Each row is a point on a landscape with many peaks, with its height.
A climber steps from a point to whichever of its 2 nearest points has the largest rise for the distance, and stops where none of them is higher. Distance is the straight distance between rows; heights are no part of it.
Q248 (h 2.15): [  8 -26  27  -8 -12  -7 -10  14  16   0  -1   6 -12 -13  18 -16  -6   2
 -32 -21 -10  14  -4 -11 -13   9 -21   3  -1  -8 -17  12  17   9 -25   5
  30 -51   8 -12  16  -2   6   5  -3   6   0  21  18   1 -21   0 -18   1
 -10 -25   4]
Q502 (h 4.56): [-19  14 -12  19   6  17  14   2  16  21 -52 -28   4  20   6  -7 -34   7
 -14   7  46 -22 -13 -11   8   8  -9 -11  19  11  11  -7  18  28 -15 -17
  -5 -33 -10  10 -13 -11   3 -25  -5   7  -7  12  -6   3 -30  12 -15   1
  10  28 -18]
Q373 (h 2.68): [-14 -18  27 -16  -4   7  21  19  13  15  21  11   6   4  11  -8  -9  11
  -3  -7 -36  22 -11  16 -12  -1   6 -23 -16  -2  -5  -1 -17   0  -9  11
  -5  15   3   0  -2   7  -4   7  -7 -12   9   3   6  -3 -12  -9 -20  -8
 -25  -3  -6]
Q418 (h 5.12): [ 21 -23 -23   8   6  22 -19  11   7   0 -20 -26  -3   0 -30   1   6   9
   8 -15  55 -37  13 -25  -6 -20 -13   9  -7 -11   7  -4  29  -3 -34 -13
   7 -16   8 -22 -17   8 -10   1  10   6   5   7 -27   0   8  26  -3  13
  33 -28 -21]
Q122 (h 2.99): [ -7  -5  26   2   0   6  30  21   9  22   1   7   6 -10  10   9  -4   9
 -28   1 -17  -3 -24  12   5  24  -3 -16   6  -9  -3   1  -6  -9  -7   1
 -15   0   5  19  11  -7  -7  -8   2 -15   5  -2  12  -9 -23  -4 -23  -5
 -44  23  -4]
Q456 (h 3.05): [-20 -10 -22  17   6  12  -7 -51  -8 -19 -24  22   5  25 -13   4 -19  14
  17  21  34  -5  12 -12   3 -26  16 -21 -26 -18   7 -43   8  -9 -38  18
   7  26 -19 -16 -29  20 -27 -15   1  -4 -10  28   2  32  33   8  -2   5
  20 -18  -9]
Q263 (h 0.52): [  3   2   2   4   6 -33  19  46  -9   8  24  24   4 -16  -5 -15  -4 -18
  11 -11   5  19   7  18 -11  -4 -18 -31   3 -30   5  -1  10  -5 -22   2
 -22  31   8   3  -9   0 -21   4   8   5  -4 -19  -5 -15  31 -24  14 -36
  20  -5 -16]
Q518 (h 2.04): [ -5   3   4  -1  11 -19  20  -2   0   2  43  -2  12  -5  13 -18   8  13
 -11   4 -44  10 -10  15 -22  -3   9  24  14   9 -12  25 -38  -4  30   0
 -38  -7 -27  16  -8 -12  -5  -9 -23  18  -1   2   7   4 -15   5  18  27
 -22  28   1]
Q679 (h 3.48): [  6  12  -7   4   4  -9 -19  19 -46  -2  14  27   4   4  -8  -1   2 -15
  24  22  30   7  16   5   6 -22  10   6  -8 -13  -6  14  -1  22  25  -3
 -16   8  -2  16  15  -2  -2   4   0  19  19 -16  11  -3   4   5  19   2
  26 -19  28]
Q240 (h 5.24): [  8  34  -4 -17  11   6   7  17  24   4 -19  -9   6  12   1   5  -7 -24
   8  18 -28   5  33  28   5 -25  32  13   6  29  -3  -9 -29   9   8  14
   2  23  18  -8 -27   3  35  40   5   5  -6 -20  -9   4  11  -4   3   1
  11 -19 -22]
Q140 (h 3.82): [  1  13  20 -17 -12   7 -26  16  -7  10 -11  18 -17   1   8   3 -15 -17
 -12  29  -3   0   6   8   4  -8  14  13   2   9 -16   9 -13  36  11  -8
   3 -22   9   4  18   5  24  25   3   9   8  -3  15 -12 -33  11  -1   5
   5 -20  16]
Q127 (h 6.10): [  9  16   2 -13   9  27  -6  16  18  -2 -12 -25   3  17   0   2 -13 -17
   0 -11  -3  -5  36  10  15 -14   8  25  10  28 -10   2 -15  24  -2  10
  25  -5  25  -5 -17   7  35  20  11  11  -1 -18   1   3  -7   2  -3  25
   9 -20 -16]
Q467 (h 1.47): [ 13   9 -17  13 -13 -20 -20 -13  11   7 -44   0  -2  -1  16 -27   9 -18
 -16  20   5  12  31 -10 -23 -20  -6  18  -3  10  -1 -14   0  11  -1  -1
   2 -52  -4 -13 -11 -15   9   6 -15  14 -25  18  -5  20  25  10  14  -6
  34 -23  -1]
Q174 (h 4.65): [ -7   8   7 -15 -26 -11  -4 -22 -19 -16  19  19   2 -11  14   7   5  -9
  -7   8 -32  14   3 -21   3  28  -8 -26   8   3 -18 -14   1  -6  -1   0
  17  10  -9  -2  18  10  -7  -8 -10 -21  -5  11  10  -4  -3 -33  14 -31
   6  29  16]
Q182 (h 3.38): [  4  36  16   0  22   9  18  -6   9   7 -58 -20   5  18   3   1 -16  -7
  10  25  24  -6  -5  -2  18  15   8 -46  17  13   9 -28   8  12 -11   9
 -10  16  20  20 -14 -12  18  -9   7  -3  -7  -8 -15  -4 -22  -3  -4 -36
  15  14 -18]
Q362 (h 1.84): [-14  -5   8  -8 -27   0   3  31  -4  21 -21   7   9   6  10 -13 -17  -2
   0  -5  28   9 -14  -7 -11  19 -29 -33  -9  -1  16 -22  23  28 -22  -9
   3 -21 -11   4   5  -4   2 -14 -10  -7  -1 -10   4 -11 -24 -15  -8 -32
  15  14   2]
Q975 (h 1.06): [ -2 -25 -20  10 -13 -30  -9   3  -3   4  10  17   0 -30  -1 -25   8   3
 -16 -18  17  -1   1  -7 -40 -12 -26   3  -8 -17  -7  -9   3 -14 -24 -10
 -10 -31 -21 -10 -16 -10 -31 -17 -17  -8  -8  15  -9   7  35   5   7  -3
  24  -6  -4]
Q890 (h 3.89): [-32 -22   0 -22 -37  32 -24 -34  -9 -16  21  14 -11  12   4  16  -5   7
   1  13 -24   5  13  -9   0 -16  16   9 -32  18  -6 -11  -8  11  -7   0
  39  13 -18 -26  13  34   6  15  -5 -20  10  20   4   1 -14  -5 -12  11
   2  -6  14]
Q796 (h 2.76): [ -1 -20  -1  -6 -18   5 -26 -25 -43 -22   8  26 -15  14  -5  13  15   9
  22  23   9   8 -12  -5  12   7  17   6 -34 -10   4  -3   9  16  21   0
  14  13 -16   6  29  17   2  -3  -4   3  17   4  16  -1 -12   2   4   9
 -12 -17  51]
Q767 (h 4.60): [ -1 -31   0  -6 -34  10 -14 -22   5  -5  20   8  -6 -18  -1  19  24  16
   0 -17 -35   4 -20  -3  -2  12  -3  10 -21  -3  10 -12  -3 -31   9  -2
  30  13 -21 -20  21  12  -6  14   7 -38  -2  17   8   0  15 -11 -15  -7
 -31   5  20]
Q235 (h 0.97): [ 26  15  20  19  15 -24 -10  -7 -10  -8 -23 -14 -13  12  12 -27  13  -6
  -7   3  -6  20   4 -12   0   9 -11  13  17  -4 -10  28  15   6  20  10
  -1 -33  22  -1  36 -15   6   7  -8  30 -16  29  -1   9  -5  18   2  -2
  22 -26  24]
Q847 (h 3.91): [-10  13  13 -15   7  15   9 -11  13  19 -24  16  -7   7   4  26  -3  -5
  -6  42 -18 -11  -7  13  14  -6  27  -7 -13   2  -5 -23 -27 -16  20  -5
 -20  45   3  -3  -2   7   0  28  19 -22  18  14  -7  -2   0  -3 -17  -7
 -12   3  -6]
Q918 (h 1.11): [ 26  -5 -13  21  12  -3 -20 -41 -10 -32  -7 -15 -30   4 -10  -6  20   9
  -5  -3  -2  -3  10 -37  13  11   0  31  16  -1 -13  32  19  -6  20  -1
   9 -27   8 -13  33   1  -6   6 -11  16  -7  43 -11   7  -3  22   8  17
  13 -25  25]
Q842 (h 5.07): [ 25  30   5 -21  -1 -11  -5  -8  19 -11 -36 -27  19  -4  -3  11   3 -24
   3  22 -11  -5  10   9  -4 -10  25 -13  16  20  16 -46 -22  -3 -26  16
  17  24   6  20 -45  -9  34  -5  18   2 -14 -42 -17 -16  11 -11  16 -26
  -8   5 -36]
Q650 (h 1.87): [  4 -21   8 -16 -20  -4 -21  -6  32  -7  -6   7 -11 -18  20  -4   2  -8
 -35 -16 -19  11  24 -12 -16 -12 -10  13  -7   5 -20 -12   6   0 -34   5
  48 -33   4 -27  -1  -1  13  20   0 -11  -9  22  -1  13   5  -7 -14   6
   8 -23 -18]
Q33 (h 0.89): [-12 -23 -12   5   4  21  16  37  23  32   3  -5 -10  -1  -7  33  -5   4
  -4 -25  16 -29 -13  21  17  -5 -13  35   2  -8  17  28  -6 -19  27 -14
   0 -19  10 -25  19  -3  -2  15  35 -13   7 -18  12  -5  18   4 -27  36
 -30   6 -13]
Q279 (h 2.44): [ 12 -16  17   5  -4  10  -9  -4   5  -5 -18 -11 -16  21   2  -2 -10  13
 -14  -9   6  14 -17  -9  14  23  -5  -2  -5   8   7  22  26  15  -2   8
  21 -30  20  -6  32  10   8   2   4  11   3  14   8  -7 -31  15 -20   6
 -24 -19  24]
Q425 (h 1.24): [ 28  -1  -4   4  10 -13  -9 -27 -17 -42  29 -11 -11 -13  -7  -1  22  12
   3 -24 -12   7  -1 -26   8  30  -3  -2  25  -8 -11  30  18  -5   3  14
  16  -7  13   4  19  -4  -4 -15 -13  11  -2  16   2  -2  -4   1  18  -2
  -1 -11  22]
Q722 (h 2.61): [  5  13 -22 -16 -19 -13  -6 -17 -12 -16   2  11  19  14  -6   3  22 -17
  42  12 -27  18  12  14 -11 -16  25   3 -29  13  17 -31 -15  -4  21  10
   4  56 -22   7 -24  12  15   9  -8  -5  -4 -23  -3  10  28 -21  26  -7
   5  -3   8]
Q848 (h 3.79): [ -6  39   6  22  23  -7  23 -27   0  -7 -41 -11   8  26  14  -5 -20 -15
  -2  18  26  17  18 -12  25  15 -12 -29  12   4  -8 -20  18   7 -10  18
   9   8  24  10 -10  -6   4 -17   0  -5 -18   7  -6  21   7 -11   7 -29
  27  12  -8]
Q916 (h 2.91): [-11   1 -10   2   4   1  -3 -30 -30  -5  21  34  -9   8   0  24   3   7
  -1  40  10  -5 -15   1  19   9  12   6 -14 -11  -6   4   0  -2  25 -12
  -3  22 -16  15  16   8 -14  -6   4 -13  21   3  16   0  -6  -1  12   7
 -15  16  37]
Q850 (h 2.95): [  7  -5 -16   6  10  -5   8  -3   9 -10  -6 -29  12  -6 -19  -8  15  15
  18 -31  10 -12 -13 -15 -12  14 -20 -17   5   0  16  -9   7 -26  -6  -4
 -16  15  -3  -7 -17 -12 -13  -4  -9 -10  -7   6 -31  -2  21   7   6 -13
   7   3  -8]
Q370 (h 2.46): [-25 -24  25 -16   9  25  31  24  13  14  23   8  -6  22  13 -13 -28  16
  -3 -15 -24  32  -2  27   5  -3   7 -12 -20  12  -3  33  -5  20   6  18
   1  -7  17 -10  14  17  -1   7  -1   5  12   0  17  11 -33  -6 -28  18
 -22 -11   1]
Q359 (h 0.30): [ 20  -8  14   2 -16 -30  -1  30 -10  10  28  28  -6 -39  14   0  15 -21
 -22 -27  -9   9  -2  11  -6  18 -27  12  13 -28 -14  13   4 -18  19 -10
  13 -34  -6  14  26 -13  -4  -9   9  -2 -11  -9  35  -1  24 -13   9  -9
 -18  13  12]
Q81 (h 4.14): [  8  22  -3  -6   2  -8 -10  20  15  14 -24 -19   7 -16  -9  -4 -12 -12
  -4  23   4 -19   4   3 -21 -11  15 -11  19  18   9 -22 -15  12 -30 -12
 -11   1  -9  11 -40 -17  20   9  -1   6  -2 -31 -20 -30 -13  -3  11 -21
  12   4 -34]
Q471 (h 4.24): [-16   1  25 -24 -13  10 -28  29 -11  -4  32  25 -10 -16   9   8 -26 -10
 -26   8   3  -7   6   3   1  -7   3   4   9   4 -31   5  -3  45 -34  -4
  24 -24   6   6   2   4  17   4   4  10  21 -22  23 -26 -40   2   1   6
  -3 -10   3]
Q258 (h 1.28): [  1   8 -11   4  -7  29   6  11  19   7 -45 -34  11  17  -6  18   7 -16
  20 -12  20 -19   9  -1  24   6  -2  20 -12  29  25 -21   5  -2  23  -6
   9  11   6  -1 -10   2  24   8  17 -19  -4 -23 -12   7  16  -4 -14   7
   7   6  -3]
Q840 (h 3.32): [  0 -19  29   4   3   7  19  13   1   7  34  10   6 -10   2  -1  -7  27
 -31   8 -25   2 -33  18  -5  16  14  14   2 -10   5  22 -14  -3  -6  15
 -30 -12  -3  31   4  -5  -8 -34   1   4   4 -18  27  -8 -47  13 -14  27
 -81  30   0]
Q221 (h 3.56): [ 12   1  14  -3  16  -7   9 -34  10 -20  19  -6   6  10  13   6   1  20
 -22  23 -28   4 -22   1   7  13  21  21  20   3  -7  14 -22   0   6  19
  -8   5   3  19 -12  -4   0 -25   5  10   4  -1  15   2 -31  16   3  29
 -64  21   8]
Q426 (h 6.13): [ 27  -9 -12  18  11  14 -13 -18  10 -11 -46 -41 -11  14 -16 -12  -1  13
   0  -6  44 -28   3 -34   4   2  -9   0  15   2   5   4  28   1 -19  -7
   7 -38  14 -13  -4  -2   3  -5  -2  19 -10  27 -24   3 -14  30  -2   9
  26 -20 -12]
Q926 (h 1.38): [ 12  18   6   0   7  -4   8   2  -4 -16  30 -16   1 -15  10   9   8   2
  -5 -35 -19   2  -2  -7  18  37 -14  -2  34   8 -14  23   9   1  10   0
  17  -2  21   8  15  -8  14 -11  -2   0  -3 -16  10  -8 -12 -15   6 -12
  -7  21   6]
Q143 (h 2.10): [ -3 -11   6  11  -8  -8  -5  16 -14  13 -35   7   3  -3  -7 -22  -8  10
   0   2  49  -1 -18 -23 -27   8 -25 -32  -7 -14   9 -17  33   6 -25 -11
 -14 -38  -7  -8  13  -9 -21 -10 -19   0  -5  13  -4   0  -7  13  -3 -27
  32 -10   4]
Q442 (h 1.27): [ -2  -7 -25  20   7 -13  -4 -20   7  -2 -21   3  -2   2  -1 -20  -4   3
 -16   3  35  -8  14 -17 -11 -11 -15  10   2  -8  -6 -10   4   1 -17  -6
  -9 -45 -10 -11 -19 -11 -25 -20 -10   7  -8  26  -8  24  28  17   9   6
  31  -4  -7]
Q943 (h 1.86): [ -3   3  -9  26  18  19  14  -5  24   7 -44 -14   0  32  -1 -11   2  -9
  16  -7  13  14  27  -5  13 -16 -12  13 -20   4  12   0  12  -6   9  11
   3   4  14 -25  -6  13  -3  14   2   2 -11  23 -14  42  30  -7 -12  14
  22 -16 -12]
Q664 (h 2.14): [-20 -22 -17  14  16   1  16   9 -20   2  38   6  -3   8 -18  -5  -5  24
  23 -14  22   7  -7   8  -2  -6   1 -12 -16 -17  11  36  16  -1  13   2
 -21  14 -13   0  13   8 -29 -15 -15   1  17   3  -2  10   3   3  -2  11
   4  -5  19]
Q612 (h 0.50): [ 11   2  18   0   1  -2  -6  46   2  25  11   8  -9 -25  11   6   6 -11
 -20 -28  -7  -5  -6  16   1   7  -9  17  18 -10 -17  37  -2  -7  28 -11
   6 -33  19 -10  43 -18  11  22  14   0  -2  -2  26  -3   3  10 -11   7
  -7  -8   7]
Q945 (h 2.40): [-14   7 -23 -12 -23 -26  12 -15  -8 -10  20   8  27   2  -1  -4  18 -18
  27 -10 -26  12  -9  12 -24  -3   0   9 -15  12  18 -24 -24 -15  16  -3
 -11  47 -32  15 -36   6  -5 -13  -6  -9  -7 -34  -6  -6  35 -31  31   1
  -7  37  -2]
Q511 (h 3.15): [-14   9   3 -13   8   0  -5  10 -30   7  27  47  -3   0   4  23  -1 -15
  14  25   0   0   9  26  10 -18  16   6 -23 -18 -12   4 -15   7  27  -4
  -4  43  -7   6   7   9  -5  19  18  -8  24  -9  22  -4  12 -13   3   3
  -2 -12  22]
Q670 (h 2.37): [-14 -21  -8  10  25  -3  33   6  -9   5  39  -1   4  -2 -23   6  -5  32
  14 -21   9  -2 -34  15   7  12   5 -26  -2 -25  21  21  13 -26 -11  10
 -26  34  -2   8  -2   2 -38 -16   0 -12  15 -10  -6 -12   6  -3 -14   0
 -36  10  -5]
Q135 (h 4.26): [  7  23   8  -5  -7 -17  -1 -21 -18 -23 -19  11  -3   5  10  -9   0 -18
   7  16 -11  28  11 -23   5  19 -11 -37   4   1  -7 -19  19   7  -9  14
  12   5  10  -2   7   9   3  -7 -11  -2 -16  10   2   4   0 -25  19 -42
  26   1   8]
Q269 (h 3.74): [ 14  31  -5   6  -1   6  -5  17  24   8 -46 -56  14  17   6 -20 -11  -7
  -2  -5   1 -15   8  -2  -2  -3   8  23  31  36   6   2 -14  30  10  -8
  -5 -37  -5  12 -24 -22  36  -3  -7  32 -16 -10 -11  -7 -26  19   0  15
  15   7 -25]
Q854 (h 2.85): [ -7  -3 -15  -7 -19  19 -20 -29  -8  -2 -25   9   1  15 -11  14   9  -7
  29  23  12  -5   6   3   0 -18  23   1 -36  11  16 -35 -10  -1  10  -4
   1  35 -21   1 -12  12   6   9   0 -18   2  -3  -9   6  14   1   2  -6
  17  -9   8]
Q631 (h 2.35): [-10 -19   7  20  14   7   3 -11 -13   0 -36  16  -9  17  -8  -6 -25  15
  -4  20  53  -5 -11 -21   5  -2 -11 -28 -13 -20   5 -10  40   5 -27   5
  -2 -20   5 -12  13   7 -24  -7  -3   4   7  28  -4  10  -6  21 -12 -13
  13 -23   4]
Q492 (h 5.16): [ -6 -13  -9   8   5  18   7 -14  23  14 -63 -24   2  15  -4 -17 -25  13
 -11   4  45 -19 -12 -27 -13  -1 -13 -24   4   3   9 -29  30  11 -45  -7
   8 -39  -4 -14 -26  -1  -2 -13  -8   0 -12  28 -17   7 -21  14 -15  -4
  24   2 -25]
Q544 (h 4.81): [ -3 -11  13 -28  10  19 -22  14   0 -16  57  13  -5 -21 -11  19 -13   2
 -10 -24 -11  -9   3  18   9 -16  15  13   4   0 -25  13  -9  18 -33   6
  28   9  22  -1  -7   1  10  11  19   5  19 -31  14 -19 -13   6  -1  24
 -18 -20 -15]
Q948 (h 0.82): [  2 -10 -11   9   6 -19  -7  10 -12   4   5  28  -1 -22 -12 -14   5   1
   6  -4  22   1   8 -10 -19 -15 -17 -23 -11 -36  -4 -14  20 -12 -31  -4
 -13  16  -1 -17  -7   0 -32   7  -4  -8  -4  17  -9  -3  38  -3   6 -28
  35 -32  -6]
Q311 (h 2.67): [  7 -12  12   1  19 -11  -7 -25   0 -14 -35  13  -1  19   1 -10 -13   2
   4  30  28   3  -4  -9   5 -17   7 -32 -13 -21   3 -32  11   3 -34  26
   1  11   0   5 -20   4 -15 -11   6  15   2  20  -5  10   7  14  -2 -16
   1 -31  -6]
Q220 (h 3.49): [-12  42  13   1  16   5  19  -7   1  15 -19   0   0  -3   7  18 -14  -7
  -4  42   1 -17  -7   2  19  10  15 -29  15  10  -9 -18 -12  -7   2 -12
 -20  40  13  20  -6  -3   3   4   8 -13   8  -4 -11 -10 -18  -4  -3 -26
   3  28 -11]
Q317 (h 1.88): [ 14   6  19   9  23 -15   5   9  -7   1  31 -13   2 -16  -3 -15   6  20
 -15   7 -19 -11 -14   1  -7   1   0  12  33  -7  -9  33 -15  -8   8  -4
 -41 -19   0  19  13 -25 -10   0 -12  27   8   9   0 -15 -27  27   2  11
 -17  10  -3]
Q920 (h 2.07): [-26   0  -2  12   1  12   6 -21   2   2 -22   9  -3  28  15  -7 -16  -6
   0  18   7  22  18  -3  12  -8  -3  -7 -25  10  -5 -10   2  17   1   9
   6  -4  -1 -14  -5  18  -3   1  -6  -8  -2  23   3  24   2  -8  -8   2
  19  -3   8]
Q368 (h 1.45): [ -7  -2   1  -1   8   2  18  -8 -14  -8  70  23  -9 -13  13  21  -3  -6
   1 -20 -26  20  -4  25  17  13  10  18   2  -9 -20  42  -1  -7  31   1
  29   0   3  -2  18  13   2  -8  12 -17   5  -1  46  11   7 -23   5  12
 -25   7  19]
Q391 (h 5.36): [ -2  -1  -9 -10  11  29  -9  -3  -2 -15  26 -13  -2  10 -14  20  -7   9
   1 -14  -2 -12  10   8  27  -9  19  21   1  16 -10  14  -7  12  -2   7
  16  13  18   3 -10  14  13   3  11   9  19 -19   2  -5 -18   4  -3  31
 -13  -6  -2]
Q550 (h 0.22): [ 19  -9  15  -6 -11 -43  13  41 -19   8  38  27   2 -32   1 -14  13 -17
  -3 -19 -24  22  -6  17 -21   2 -22 -12  17 -28  -6   8  -5 -19   0  -4
 -22  -7  -4  28  10  -2 -19  -2  -3  15 -11 -13  13  -9  19 -19  21 -20
  -9  22  -9]
Q778 (h 3.94): [ 18   7 -10  -4   8  -9 -24  23 -18 -10  27  11   4 -12 -21   1  11 -14
  24  -9  16  -7  16   2  -2 -19   1   4  -4 -15  -1   1   2   9 -12   1
   3  22   6   4  -8   1  -3  10   8  13  12 -24  -3 -15  21   4  16  -4
  19 -30   1]
Q46 (h 1.55): [  0  -1 -16  19   7   2  15  18  20  15 -42 -20   7   6 -10   9  17 -14
  27 -15  29 -11   5   3   9  -5 -13  27 -15   0  28 -21  10 -22  26  -2
 -10  18   3 -16  -2  -6  -3  13  18 -15 -13 -11 -16  23  59   1  -8   5
  18 -12  -3]
Q309 (h 2.50): [ -7   3  -7  27  30 -15  37  14  19   9  -4 -24   6  -1   0  -6   4  13
   2 -26  17  -4  -5   1   7  10 -24  -3   9 -13   6  17  18 -28   6   1
 -16   4  16  -8   8 -17 -21  -3   0  -7  -7  15 -15  19  34   3 -13  -2
  10   6  -9]
Q663 (h 3.45): [ 17  -7  -3  -7  -4   2 -33   2   1   0 -14   6 -15   6  -1  -1  14  -6
   3  18  -4  -6  12   2  -7 -30  12  26  -5   6  -4   7 -21   4  25  -8
  -8 -19  -3  -7   9   4  15  30  -3  18   5  12  -4   2   5  25   8  17
  13 -32  13]
Q256 (h 3.81): [  9   8   6 -11 -13 -15 -25 -44  -4 -28   4  -9  12  -5  12  -4  13  10
  -9  28 -27  -2 -13  -5 -19  -9  18  14   5  18  -1 -18 -34   6   1   4
  -2   3 -25  26 -22  -5  19 -31  -6  14  -1  -7  -2  -5 -26  16  27  22
 -35  18   5]
Q112 (h 1.65): [ 10   0  -4   6  15 -24  21   5 -16  -3  59  11   1 -17  -3  11  18  -5
  20 -26  -9  10 -15  27   4   6  -1  15   7 -29  -5  24  -1 -21  27  -3
  -7  19   1  18   8 -12 -13 -12  15   0   5 -23  24   1  29 -17  13   4
 -26  19  16]
Q815 (h 4.23): [ 26  16  19 -18  -3 -19 -21 -27   2 -16 -15 -11  16  -9  -2   7  13  -8
  11  30 -13  -6 -18   2 -14  -4  19  -4  11  10  23 -39 -30  -2 -15  12
 -12  26 -11  40 -41 -15  21 -30  18  23  -3 -43 -12 -19 -13   1  24  -4
 -33  24 -21]
Q448 (h 1.07): [  3  -5 -11   5   6  21  16  25  14  14  -9 -31   3   3 -13  26  13  13
  14 -30  15 -20 -17   9  25  21  -3  20  -3  13  24  16  10 -19  29 -11
  -3   8  15 -10  21  -7   9   8  14 -17   6 -27  -5  -5  14   1 -26  12
 -20   9   5]
Q98 (h 0.70): [ -5 -14   5 -16 -10  23 -11  36  27  28  -6  -3 -13 -11   4  13  -5   4
 -22 -19 -10 -24 -11  15  -1  -2  -6  28   8   6  -6  12 -15   0  10 -18
   3 -33   5 -17  17 -10  14  28  16   1  12  -7   8 -11 -15  13 -24  28
 -23   1 -14]
Q788 (h 3.63): [-29 -38 -15  -3 -23  27 -17 -42 -10 -27  13   6  -3  14 -15   2 -10  28
  12   0   9   3   7 -24  -2 -15   3 -15 -33  -4  12  -9  12   5 -36  15
  30  10 -18 -29  -4  30 -19  -9 -11 -11   3  27  -5   7  -2   2 -12  10
  10 -16   4]
Q582 (h 4.12): [-12   4 -15  10   0  16  -6  -5  23  13 -38 -25   0  22   7  -8 -20  -2
 -17  11  23 -21   8  -3   4 -23   0  23  13  18   2  -6 -14  17  -1 -16
  -7 -37 -15   3 -26  -5   9 -12   0  20  -2   4 -10   5 -11  16  -2  32
   8  16 -18]
Q466 (h 1.53): [  5  28  -5  -4  -7   0   1  -1 -25 -24  12 -20  16   3  -7   0  -5  -6
  13 -17   5   3  -1 -16  13  37 -28 -33  23  10   4   7  20  17  -6   1
   3   7  12  20  -2   2  12 -33  -5  11  -4 -28  -4 -15 -24 -24  21 -21
  14  35   0]
Q517 (h 2.08): [-23  13  -3  23  29 -12  36  18  21  24  12  -2  -4 -18  14  -2 -11  -3
 -28 -12   1  -8  16   9   5  -3 -17 -10  29 -14 -25  24   4 -13  -2 -10
 -10   0  20  -8   6 -12 -15   8   4 -14  -3  20 -11  11  14  -4 -13  -3
  24  10 -17]
Q618 (h 4.18): [-18  -1  -1 -14 -35  28 -19 -13  14   4  12   6  -8  -8  11  19   4  -8
 -14  -6 -29  -9  11  -4   6   6  -3  23  -7  19  -7 -10  -9   1  13 -12
  35   1  -8 -22  14  12  16  24   3 -29   4   6   8  -4   0  -9 -13   0
  -2  15  12]
Q501 (h 2.19): [-15   2  -2 -10 -15 -28  14   2  -5   9  19   6  24  -4   8 -20  10   2
   5  13 -36  17 -14  18 -34  -6   8   7  -9  14  13  -9 -41  -7  19  -3
 -43  21 -44  27 -35  -6  -5 -19 -21   4   0 -20   0  -7  -6 -12  28  11
 -21  35  -8]
Q770 (h 1.64): [ -1   3 -17   4 -35 -14 -24  -2  22   5 -34  12  -3 -14  24 -17   2 -32
 -26   6  -9  21  45  -8 -27 -17  -6  24 -16  13  -1 -24  14  15 -30   4
  41 -45   0 -30 -13  -3  25  15 -13 -11 -35   4  -1  19  31 -16   2  -6
  32 -19 -15]
Q223 (h 4.73): [ 33  -3 -15   7  -2  -1 -27  32 -14  -3 -16 -12  10  -8 -21  -6  18 -16
  22 -13  49 -10  23 -19 -10 -15 -11   4  -4 -12   7 -10  28   4 -18   0
  10  -7  13  -7 -11  -2   2   2   8   8  -4 -11  -9   1  27  12   8  -8
  45 -41  -7]
Q805 (h 1.93): [ -4 -13   3  12  16 -26  17  21 -34   4  62  17   0 -19 -10 -16   6   7
  22 -21  -2  17  -9  14 -18  -8  -7 -19   6 -29  -9  39   5  -9  10  -4
 -31   7  -7  17  19  -2 -31 -18 -12  16   9   1   7  -8   9  -5  12  -8
   7   7  15]
Q265 (h 5.03): [ -9 -23   4  -8 -31  -2   8 -26  -3 -13  47   5   5 -21   5   3   8  11
  -8 -24 -44  18 -11 -15  -5  29  -3 -18   1   0  -6   1  -2 -23   0   3
  25   9 -21 -15  11  13 -17 -14 -15 -36 -14  16  14  -4  -3 -26  -1 -15
 -20  26  11]
Q622 (h 3.13): [  3 -17 -13 -14  -4  23 -25 -26  12  -4 -22   0  -7  19  -8  12  10   3
  14  23  -2 -15  13   6   5 -40  26  23 -21  12   7 -17 -33  -5  11  -8
   1  13 -16   4 -13  14  12  13   9  17   8   2 -17   5  -1  19   1  34
  -5 -13  -3]
Q14 (h 2.28): [-34 -28   1  -4  -5  23  20   7  14  17   1   6   0  42  14  -4 -30  10
  -5   0  13  19   6  18  10 -16  -1   4 -32   7  12  10  -5  23   3  12
   6 -13  -5  -6  -6  17  -1  -7   7   5   7  -1   6  19 -16  -5 -21  34
 -20   1  -4]
Q198 (h 1.32): [-14  13   3 -20 -18  -2  14  10   6   0  56  20   8 -23  21   5   3 -31
  -6 -26 -55  20   7  28  -5  12   1  17   2  10 -23  10 -16 -15  30   1
  26  11  -3  -8   4   9  11   8   5 -25  -9 -17  32   4  18 -33  18  -1
 -12  26   2]
Q13 (h 1.74): [ 20  15  13   1   8 -16   7   1 -22  -3  17 -13   6   2  -4 -14  24  19
  17   6 -19   6 -28   1  -8  20   5 -10  10   5   4  22 -10  -3  34  -5
 -43   6  -4  21  25 -10   0  -5 -24  28   4  -3 -12 -13 -27  14   9  -8
  -7  13  20]
Q259 (h 4.48): [ -2  27   8 -26  10   5  12  26  24  26 -14   9  -2 -10   2  21  -4 -19
  -1  15 -36 -13   6  29   4  -7  25   0   2  10  -8 -17 -31  -9   3   1
 -11  43  28  -8 -10  -4  16  49  20 -27   8 -16  -7 -16  18 -15 -14 -16
  -4  -9 -17]
Q936 (h 1.63): [-16  32   6   0 -20   4   1  20 -29   8  -8   3  10   7   5   2 -15  -4
   7  10  25  -4 -11  -5  11  26 -18 -30   5   6  10  -5  17  26   6 -19
 -10   1  -6  27  11  -5   7 -26  -7   6   4 -28   5 -16 -38 -18   6 -26
  11  38   3]
Q430 (h 3.50): [ 21  20  -7  -7  -5 -11 -10   6  21  -6 -19 -26   9 -16  -1  -5  17 -14
  -4 -14 -11 -15   6 -13 -14   5  -7   3  19  16   6 -19  -2  -8  -8  -6
   2   0   4  -4 -20 -13  19  12  -1  -9 -13 -11 -22 -12  13  -6  10 -22
  17  -3 -18]
Q184 (h 1.71): [  9  23  -2  17  26 -20  15   9  10  12  17 -16  -4 -34   4  -4  14   5
 -26 -10 -15 -30   5  -6  -5   9  -6   9  46  -6 -24  27 -16 -28  12 -20
 -30  -6   5   8   7 -33  -9  14  -7   3  -6  19 -20  -5  -1  11  -2   0
   9  14 -13]
Q299 (h 2.66): [ -2 -12  14   6  13  11  29  -3  -3   4  35   2  -6 -15  -6  18  -2  23
  -8 -16 -23   4 -24   0  19  27   6 -30  12 -17  -2  22  16 -26  -7   9
   4  20  22  -2  26   6 -22  -4   5 -26  11   9   9  -6  -9  -9 -23 -15
 -38  12   5]
Q740 (h 1.59): [ 31  13   8  -9  14 -16 -11  12  -4   4  -6 -17   3  -6 -19  -7  29   8
  26  14 -13 -10 -17   5 -18  -7  18   4   7   4  14   1 -20 -16  25  -7
 -51  19  -8  15   4 -23   2  22 -14  22   4  -8 -27 -20  -7  22   8 -12
   4 -10   0]
Q739 (h 2.62): [  2 -14   3  15 -11   9  -5 -21 -29 -10 -12  -9 -15  34  -8  -5   7  19
  19   0   9  27 -19  -8  12  28   2  -2 -26   5  19  22  27  10  32   6
   5  -6   0   0  42  17   4  -8 -15   2   0  13   5   0 -25   8  -5   4
  -9 -12  46]
Q565 (h 3.34): [-26 -27 -41  14   1  19  -9 -49   9 -14   3  14 -14  17 -19  14 -10  22
   3   8  15 -15  15 -20  15 -26   8   7 -14 -20   9 -11   7 -20 -31   4
  16  15 -16 -33 -13  29 -37  -7   3  -7   0  35 -10  24  26   5  -1  27
  -1  -1 -11]

Two climbers start at each pair of points below. Name the first point that both come to, or write never.
Q622, Q98: never
Q612, Q184: never
Q368, Q518: never
Q456, Q467: never

Call two points neighbours if one is among the 2 nearest of the other. Go from one point of each pair to the other, from neighbour to neighbour, staying as high as possible. Name the lowest point that can't be avoided.
Q426, Q265: Q182
Q842, Q426: Q184
Q127, Q426: Q269
